Each row is a point on a landscape with many valleys, with its height.
A ball rolls from a point to the lowest of its 5 nearest points, and stops where none of them is lower. Distance is the straight distance between rows; heights are no part of it.
J_11 h=60.2: [ 68  16 -27 -31   4  49  27 -16]
J_130 h=28.7: [ 59   5  27 -39   9  36  45 -31]
J_387 h=12.1: [ 40  17  25 -48 -53 -28  39  -5]
J_99 h=65.6: [-42 -25  31   9  -9 -18  20 -16]
J_943 h=27.8: [-33   9  23 -21 -23   8 -30  33]
J_667 h=14.3: [ 19  13 -13 -37 -28  47  18  -2]
J_512 h=38.9: [ 47  -2 -16 -34 -11  45  47 -26]
J_144 h=33.3: [-25   4  36  26   2 -85 -22  26]
J_725 h=51.2: [-19  -4 -50  45  11  29   0   6]
J_89 h=38.4: [-16  -8  29 -11 -40 -62  38 -12]
J_765 h=44.7: [-43  -9   1  20   9  24 -20   8]
J_804 h=54.2: [ 54  17 -59 -12 -10  62  18  -8]
J_851 h=59.4: [-47 -25   2  22  21  -4   5 -18]
J_741 h=27.3: [-11  18  36 -12 -40 -57 -22  41]
J_422 h=45.3: [ 12  11  62 -16  68 -58 -73  -3]
J_473 h=23.5: [ 76  16  27 -54   6  33  13  -8]
J_405 h=50.7: [-24  -6  17  22  62  15 -50   7]
J_322 h=63.6: [-21  -6  51  16  61 -14 -45 -10]
J_933 h=34.0: [-23 -10   4  -8 -23  15   6  17]
J_778 h=44.0: [  9  27 -96  51 -25  17  -1  12]
J_84 h=51.8: [-27   7 -22  34  37  25 -45  26]
J_761 h=67.7: [ 76  23 -91  46 -26   4  32 -13]
J_331 h=27.1: [-18  -6  16 -26 -29 -15  25 -15]
J_78 h=24.1: [ 10  16 -36 -29 -37  55 -15  16]
J_890 h=62.2: [ 55   9 -74  -5  -7  44  52 -23]
J_939 h=55.2: [-45  -9  30  -2  -8  -9  -8   4]
J_351 h=10.5: [-19 -25 -15 -15 -22  30  13 -10]
J_489 h=36.7: [-36  -7  13   4   1  -6 -26  12]
J_253 h=9.6: [ 53  27  29 -65 -27  26   0   6]
J_425 h=5.7: [ 51  24  32 -73 -27  -3  14   3]
J_438 h=47.9: [ 78   7  32 -41  40  35  33 -32]
J_576 h=11.1: [ 41  14  10 -44 -18  29  14   3]
J_539 h=16.1: [  1 -11  24  15  81 -10 -47 -30]
J_337 h=38.3: [ 14   6  21   5  78  17 -64 -15]
J_867 h=40.9: [-14   0 -75  36  -9  34   0  20]
J_652 h=41.9: [ 17   2  61  11  49 -74 -60   5]
J_195 h=68.8: [ 74   0 -45   6  23  45  65 -16]
J_920 h=49.9: [-12  17 -66  60  19  33 -40  23]
J_50 h=27.0: [ -7   2  19  -5 -41 -86  17  33]
J_564 h=23.9: [ -9  28  13 -39 -48  -3 -14  17]
J_245 h=47.8: [ -2   7 -17  34  69  24 -71  -3]
J_133 h=22.0: [  3  11  19 -53 -52 -22  -8  22]
J_797 h=24.8: [-26   0  28 -26 -53 -20 -30  30]
J_316 h=37.6: [-19   9  48  12  17 -74 -48  31]
J_655 h=5.8: [-28 -18  45  25   8 -59  10   3]
J_446 h=58.1: [ 35  -5 -84  38  -7  19  45 -14]
J_474 h=17.9: [ 13  15  14 -43 -50  -6  20   9]
J_274 h=72.1: [ 92  34 -78  37  -1  10  43 -28]
J_551 h=22.9: [-15   1 -19  -3 -16  45  -5  10]
J_715 h=13.7: [ 20  20   3 -58 -42  25   6   1]
J_434 h=18.6: [ -6  -2 -22 -25 -25  41  22  -3]
J_102 h=52.9: [-20   5  -5  32  56  25 -53  -3]
J_346 h=55.8: [-45 -10  20  14   3   2 -12   7]
J_532 h=15.5: [ 66   2  32 -50 -16   6  40 -23]
J_950 h=39.0: [-27 -13  64  27  36 -56 -10   3]
J_893 h=67.3: [-32 -38   0  43  69   6  -1 -34]
J_303 h=48.8: [-46   2 -22  24  13  46 -29  24]
J_415 h=38.5: [  -4   13   22   24    6 -102  -50   55]
J_705 h=19.6: [ 14  -2  21 -39 -43 -35  48 -19]
J_75 h=74.5: [-38 -20  25  28  25 -14  -5  -9]
J_154 h=27.6: [ 10 -12 -35 -13 -20  45  43 -26]
J_441 h=15.4: [-30   0  22 -16 -35 -24   4  14]
J_892 h=45.1: [-26 -24  14 -11 -20 -11  27 -22]
J_776 h=17.6: [  4   8  31 -35 -52 -27  26  -1]
J_677 h=40.1: [  9  -6  51  -4  79 -25 -46 -13]
J_40 h=59.6: [-25 -20 -41  34  12  37  13 -11]
J_448 h=58.5: [ 33   5 -86  20 -14  43  42 -20]
J_305 h=54.4: [-40 -15 -12  39  41  26 -21   6]
J_802 h=44.1: [-37 -19  19   1 -17 -13  23  -3]
J_848 h=44.8: [-32   3  36  10  25  -1 -45  29]
J_835 h=60.1: [-30 -13  40  16  33 -19 -37  11]
J_885 h=46.6: [-12 -11  57  24  25 -80 -31  10]
J_562 h=67.9: [-23 -24 -49  29   4  17  36 -24]
J_800 h=24.2: [ 18   2 -35 -23 -12  47  27 -12]
J_952 h=47.6: [  7   0 -62  20 -19  30  34  -4]
J_592 h=22.8: [-11  -8  18 -13 -44 -56  24  11]
J_639 h=35.8: [ 13  19 -72   0 -24  44   2  18]
J_58 h=73.5: [-31 -23  13  33  45  -8 -30  -9]
J_850 h=30.5: [-12  -9  30  17 -23 -86  22  17]
J_353 h=42.9: [ 20  11 -60   6 -21  54  22 -16]
J_918 h=63.2: [-31 -23 -28  58  53  14 -10 -26]
J_589 h=26.1: [-29 -17  38   5 -14 -56   5   4]
J_181 h=43.1: [-40 -21  32  -1 -17 -35   2  -3]

Two balls start at each pair of points below. Name the first point that both come to, or write none.
J_776 / J_715 -> J_425
J_50 / J_802 -> J_441
J_448 / J_11 -> J_576
J_667 / J_474 -> J_425

Where does a ball stop that starts at each point below?
J_438 -> J_425
J_130 -> J_425
J_473 -> J_425
J_154 -> J_351
